A landscape with many peaks, sampled at points; each row gives a point and its height.
From any point a climber takes the steepest step (rise divided by distance) to one of its 2 nearest points. It stops when none of these is higher. Distance is the straight distance between rows; heights are no part of it.
Z_872: [ 78  88 108 147 140 132 104 123  84 160 127 111 189  77 162 113 101 157
 108 133 106 112]  h=191
Z_402: [ 98 113 114 139 106 115 112 153 109 117 125 170 152 207 144 121 184 136
 147  95  95 140]  h=562
Z_619: [150  79 157 109  93 143 159  97 141 114 145 114  76 101 129 149 132  92
 104 119  90 113]  h=216
Z_154: [101 116 113 125 130 126 165 156  96 135 120 151 147 162 113 125 155  73
 134 168 110 109]  h=334
Z_582: [103  81 128 143 118  76 111 176 147 149 116 131 148 139 154 111 107 181
  99 114 108 149]  h=255
Z_314: [107 120  98 133  98 148 129  99  95 124 112 128 109 116 158  91 109 162
 172 104  83  99]  h=480
Z_298: [ 67  99 122 162 116 146 171 106 156 121 135  99 173  85 157 147  95 100
  77 147 155  92]  h=143
Z_64: [146 167 127  94 139 123 110 126 161 114 188 134 123 178  56 110 180 135
 129 156 133 143]  h=97
Z_842: [129 162 168 155  95 139 135 111 185 146 110 100 108 125 129 117 111 182
 119 131 123 128]  h=181
Z_59: [100  80  83 197 167 153 155 127 170 119 122 147 164  78 115 169  86 147
  80 108 124 172]  h=98
Z_881: [110 117 142  83 128 113 126 174 134 172 139 119 124 144  67 118 155 135
 106 173 113 146]  h=390
Z_961: [134 146 113 114 133 134 118 150 139 112 110 144 143 146  82 123 170  60
 101 180  95 125]  h=366
Z_614: [138 118 104 122 132 123 117 118  82 152 102 149 166  45 136 170 133 164
 179 162  81  89]  h=451
Z_244: [162 135 163 122 106 132 157  49 117 169 126 114 126  74 121 142 103 137
 138 160 145 129]  h=457
Z_143: [160 136 127 132 110 133 176 125 147 162 112  89 100 125 106  69  87 136
 159 160 143 146]  h=445
Z_312: [ 87 122 136 144 130 109 160 107 150 196 129 188 147  56  71  99 109 155
 122 153 115 152]  h=518
Z_43: [146 100 104 163 127  91 101 122 100  67  98 143 134  72 179 118 113 114
 101 118 120 132]  h=469
Z_395: [134 163 180 101 111 138 137  86 106 187 141 163 132 106 137 166 130 155
 130 153 152 160]  h=405
Z_150: [127 166  84 109 136 149  99 169 151 101 147 118 184 144  81  93 171  95
 118 179  98 149]  h=396
Z_422: [146 157 141  89 149 166 109 173 128 139 163  91 128 161  96 125 146 126
 124 109 112 189]  h=410
Z_526: [160  89 173 142 130  44 137 158 132 115  71 178 120 164 170 117 152 165
 133  95 149 134]  h=398
Z_407: [103 133 117 132  86 109 123 124 106 135 128 172 145  84 117 151 165 161
 153 162  89 129]  h=512
Z_340: [122  94 129 107 116 130 117 142 137 173  96  82 121 133 137 118 124  72
  77 166 159 146]  h=421
Z_729: [161 138 127 134 135 134 177 120 118  40 156 153 123 164 189 121 104 165
 211 117 138  90]  h=369
Z_639: [170 151 148 152 148 131 161  59 144 165  99 106 112  99  93 104  92 130
 132 167 148 102]  h=510
Z_55: [130 170  87 118 140 138 112 114 204  90 173 136 138 197  91  84 187 171
 125 118 142 134]  h=71
Z_987: [150 159 142 103 123 170  81 159 126 132 171  64  95 149 140 133 108 123
 123 104 131 155]  h=452
Z_466: [121 112  64 147 141 115  96 149 136 140  79 101 112  76 144 167 115  83
  91 135 131 118]  h=477
Z_677: [129 179  85 104 128 152 111 141 162 124 204 109 155 165 118 196 188 129
 126 147 143 148]  h=149
Z_885: [ 94 170 136 115 129 140 120 121  68 117 152 161  71 137 126 163  96 148
 163 128 110  88]  h=281
Z_735: [155 110 135  81 151 144 111 136  95 158 157 123 121 166 100 125 166  89
 147  81 104 196]  h=370
Z_13: [111 133 143  84 108 143 130 114 116 109 143  92 158 174 118  75 144 165
 190 123 189 121]  h=256
Z_246: [141 123 126 138 147  99  89 123  84 185  77 138 111  57 101 167 147 158
 137 145 111  74]  h=399
Z_432: [141 120 121 105 100 135 153 114 147 154 128 112 107  74 132 175 125  83
 104 125 107 162]  h=199
Z_213: [151 155 134 136 167 125 106 159  66  98 137 142 117 155 150 135 102  52
  95  88 166 147]  h=417
Z_266: [108 110  96 112 118 147 105 167 149 107 130  96 194 168 129  75 164 100
 124 151 103 132]  h=432
Z_389: [143 157 139 133 140 162 108 117 107 141 120  98 148  87 148 169 100  93
 130 145 146  78]  h=362
Z_310: [121 207  79 125 180 132 131  92 207 111 147 147 124 220 114 104 190 164
 121 119 152  92]  h=47
Z_116: [131 227  66 144 173 135 129 144 169 113 193 140 122 158 117 151 120 162
 149 133 170 108]  h=84
Z_504: [134  68 148 157  96  64 156 137 134 108  88 171 110 110 189 120 130 157
 116 110  97 116]  h=337
Z_756: [129 114 146 146  86 140 186  98 157 107 101 156  99 119 145 132 109  88
 131 124  97  93]  h=238
Z_276: [152 129 129 128 169 100 140 161 133 186 114  86 107  94  76  77  85 134
 143 167 132 127]  h=395
Z_600: [105 141 128 128 128 113 101 142  78 176  57 150  85  99  77 146 129 107
 160 142 144  86]  h=353
Z_409: [172 144 134 145 132 114 136 132 105 112 125 126 123  72 122 161  88  71
 121 172 143  92]  h=394
Z_634: [115 207 100 160 157 148 148 118 185  96 133 166 115 194 132 110 131 154
 150 131 178  97]  h=50
Z_254: [153 128 210 105 127 113 139  87 102 179 152 115 137 131 141 160 145 166
 128  93 121 162]  h=351
Z_274: [129 103  86 143 133 134 108 132 172 144  77  71 125  96 106 141 116  70
  74 148 197 135]  h=434
Z_550: [ 66  85 109 144 129  93 105 141 112 161 109 148 174  94 170  94  98 163
  77 109 119 143]  h=219
Z_549: [111 200  70 130 156 109 125 154 158 114 204 145 172 163 147 158 165 141
 128 153 156 110]  h=118
Z_660: [141  75  63 143 147 115 115 143 125  97  98 100 123  68 178 163 103 143
  74 118 131 137]  h=524
Z_731: [ 95 198 139 136 108 173 127 103 127 129 131 150  78 143 129 165 114 155
 128 102 130 110]  h=245
Z_752: [153  71 179 177 203 117 131  99 152  85 146 131 136  87  84 169 133 125
  88  88 136 132]  h=51
Z_285: [130  92 116  95 127 110 163 165 134 112 138 114 124 137 107 136 114 108
 172 156  95 107]  h=317
Z_650: [189 141 125 143 113 116 149  97 119 141  81 120 156 141 176  90 108 141
 160 106 167 132]  h=183
Z_132: [ 98 139 108  92 135 133 111 160  59 147 115 125  77 134  96 161 111 137
 171 145 118  82]  h=316
Z_772: [140 144 117 106 102 161  76  78  74 129  94 110  89 132 137 108 137 144
 196 114 109  91]  h=535
Z_915: [140 156 190 145 135 135 121 125 178 138 119  82 124 187 113  89 133 189
 139 111 134 100]  h=152
Z_838: [149 148 130 124 123 138 132 122 108 116 127 101 154 182 159  73 103 161
 188 125 201 140]  h=218
Z_678: [139  97 146 152 119  81 117 149 112 145  80 151 128 177 138 146 166 145
 141  89 108 140]  h=473
Z_258: [ 87 117 119 170 140 145 161 134 142 150 134 148 147  81 146 174  87 102
  71 131 139 135]  h=122
Z_424: [ 84 110 146 121 122  99 141 143 137 171 134 173 140 119  75  77 138 124
  90 156 104 160]  h=443
Z_525: [134 109 133  93 128 145 173 124 160  24 123 140 105 167 171 121 118 144
 153 126 160  67]  h=315
Z_766: [135 162 137 123 149 164 104 144  93 108 158 116 145 112 139 173 111  51
 112 122 166 143]  h=379
Z_29: [124 130 163 129 103 132 192 102 182  81  99 156 130 146 158 115 129 153
 152 148 141  88]  h=272
Z_654: [177 117 141 133 116 101 127 118 101  90 103 149 125  65 149 154 137 103
 121 140 134 119]  h=427
Z_509: [133 163 174 140 149 131 110 125 188 133 169 104 151 185  66  95 137 159
 137 132 111 139]  h=125
Z_372: [126 130 130 111 123 138 102 137  56  92 130 137  79 172 158  77 114 113
 148  96 136 113]  h=526
Z_879: [115  54 152 148  86  83 161 136 161 136 119 158 113 151 174 118 118 187
  98  95  82 144]  h=297
Z_669: [113 183 152 174 105 163 125 107 174  97 140 149 117 126 119 156 117 145
 119 107 116 104]  h=215
Z_347: [112 142 129 115 100 148  92 154 120 144 124 111  66 166 149 102 102 114
  79 100 152 158]  h=509
Z_871: [147 102 162  80 114 119 104 124  92 124 139  77 150 177 140  83 169 120
 170 117 158 162]  h=298
Z_144: [158  78 152  70 150 102  97 138  82 160 146 107 124 134 128  99 147 112
 149 100 146 181]  h=335
Z_449: [113 147 115 132 140 128 105 147  37  90 138 139 124 120 169  92  85  83
 126 109 156 128]  h=465
Z_719: [160  71 164 108 133 115 116  76 104 168 139 118 148 112 142 131 153 143
 122  87 156 196]  h=307
Z_10: [143 120 106 117 123 137 126 175 123 160 109  88  79 138 120 134  94  74
  43 126 160 168]  h=458
Z_328: [126 120 122 140  94 139 165 104 112  76 142 152 139 134 182  88 101 133
 183 101  98 121]  h=429
Z_996: [ 73 146 128 123 118 113 175 138 129 161 135 190 133  69  89 142 106 170
 143 163  97 134]  h=601
Z_882: [115  60 138 176 173 128 124 110 159 108 147 159 168  48 111 163 118 143
  92  90  99 133]  h=74
Z_27: [103 121  86 147 121 132 114 147 134  65 113 148 164 201 136  94 192 114
 121 117  68 133]  h=489
Z_63: [126 125 127 106  89 139 132 163 152 112 141 133 122 114 136 204 170  73
 125 132  79 159]  h=184
Z_211: [107  78  89 140 127 146 116 111 137 136 130  63 185  78 152 123  80 105
  94 150 136 115]  h=164
Z_673: [150 107 167 100 144 123 122 159 137 161 129  94 122 112  70 107 131 123
 150 152 106 127]  h=354
Z_106: [134 161 100  91  96 144 144 155 157 106 189 132 126 145 113 200 160 100
 139 161 109 141]  h=169
Z_32: [179  95 159 198 170 120 132  65 144 107 115 148  98 101 115 158 135 116
 123  60 132 156]  h=29
Z_155: [104 153 158 100 119 160  80 100  82 134 116 121  76 180 120  97 145 121
 161  88 140  95]  h=611

For each start below, name the point where the climber stops.
Z_55 -> Z_996
Z_731 -> Z_996
Z_525 -> Z_155
Z_32 -> Z_402
Z_838 -> Z_347
Z_154 -> Z_402
Z_752 -> Z_402
Z_872 -> Z_402

Call two points neighbours if one is among the 2 nearest of the other. Go from one point of each pair to the other, from neighbour to neighbour, staying as high as possible. Name the lowest point that can't be avoided.
Z_155 / Z_639 -> Z_719
Z_347 / Z_660 -> Z_340
Z_155 / Z_347 -> Z_389
Z_996 / Z_402 -> Z_285
Z_996 / Z_639 -> Z_673
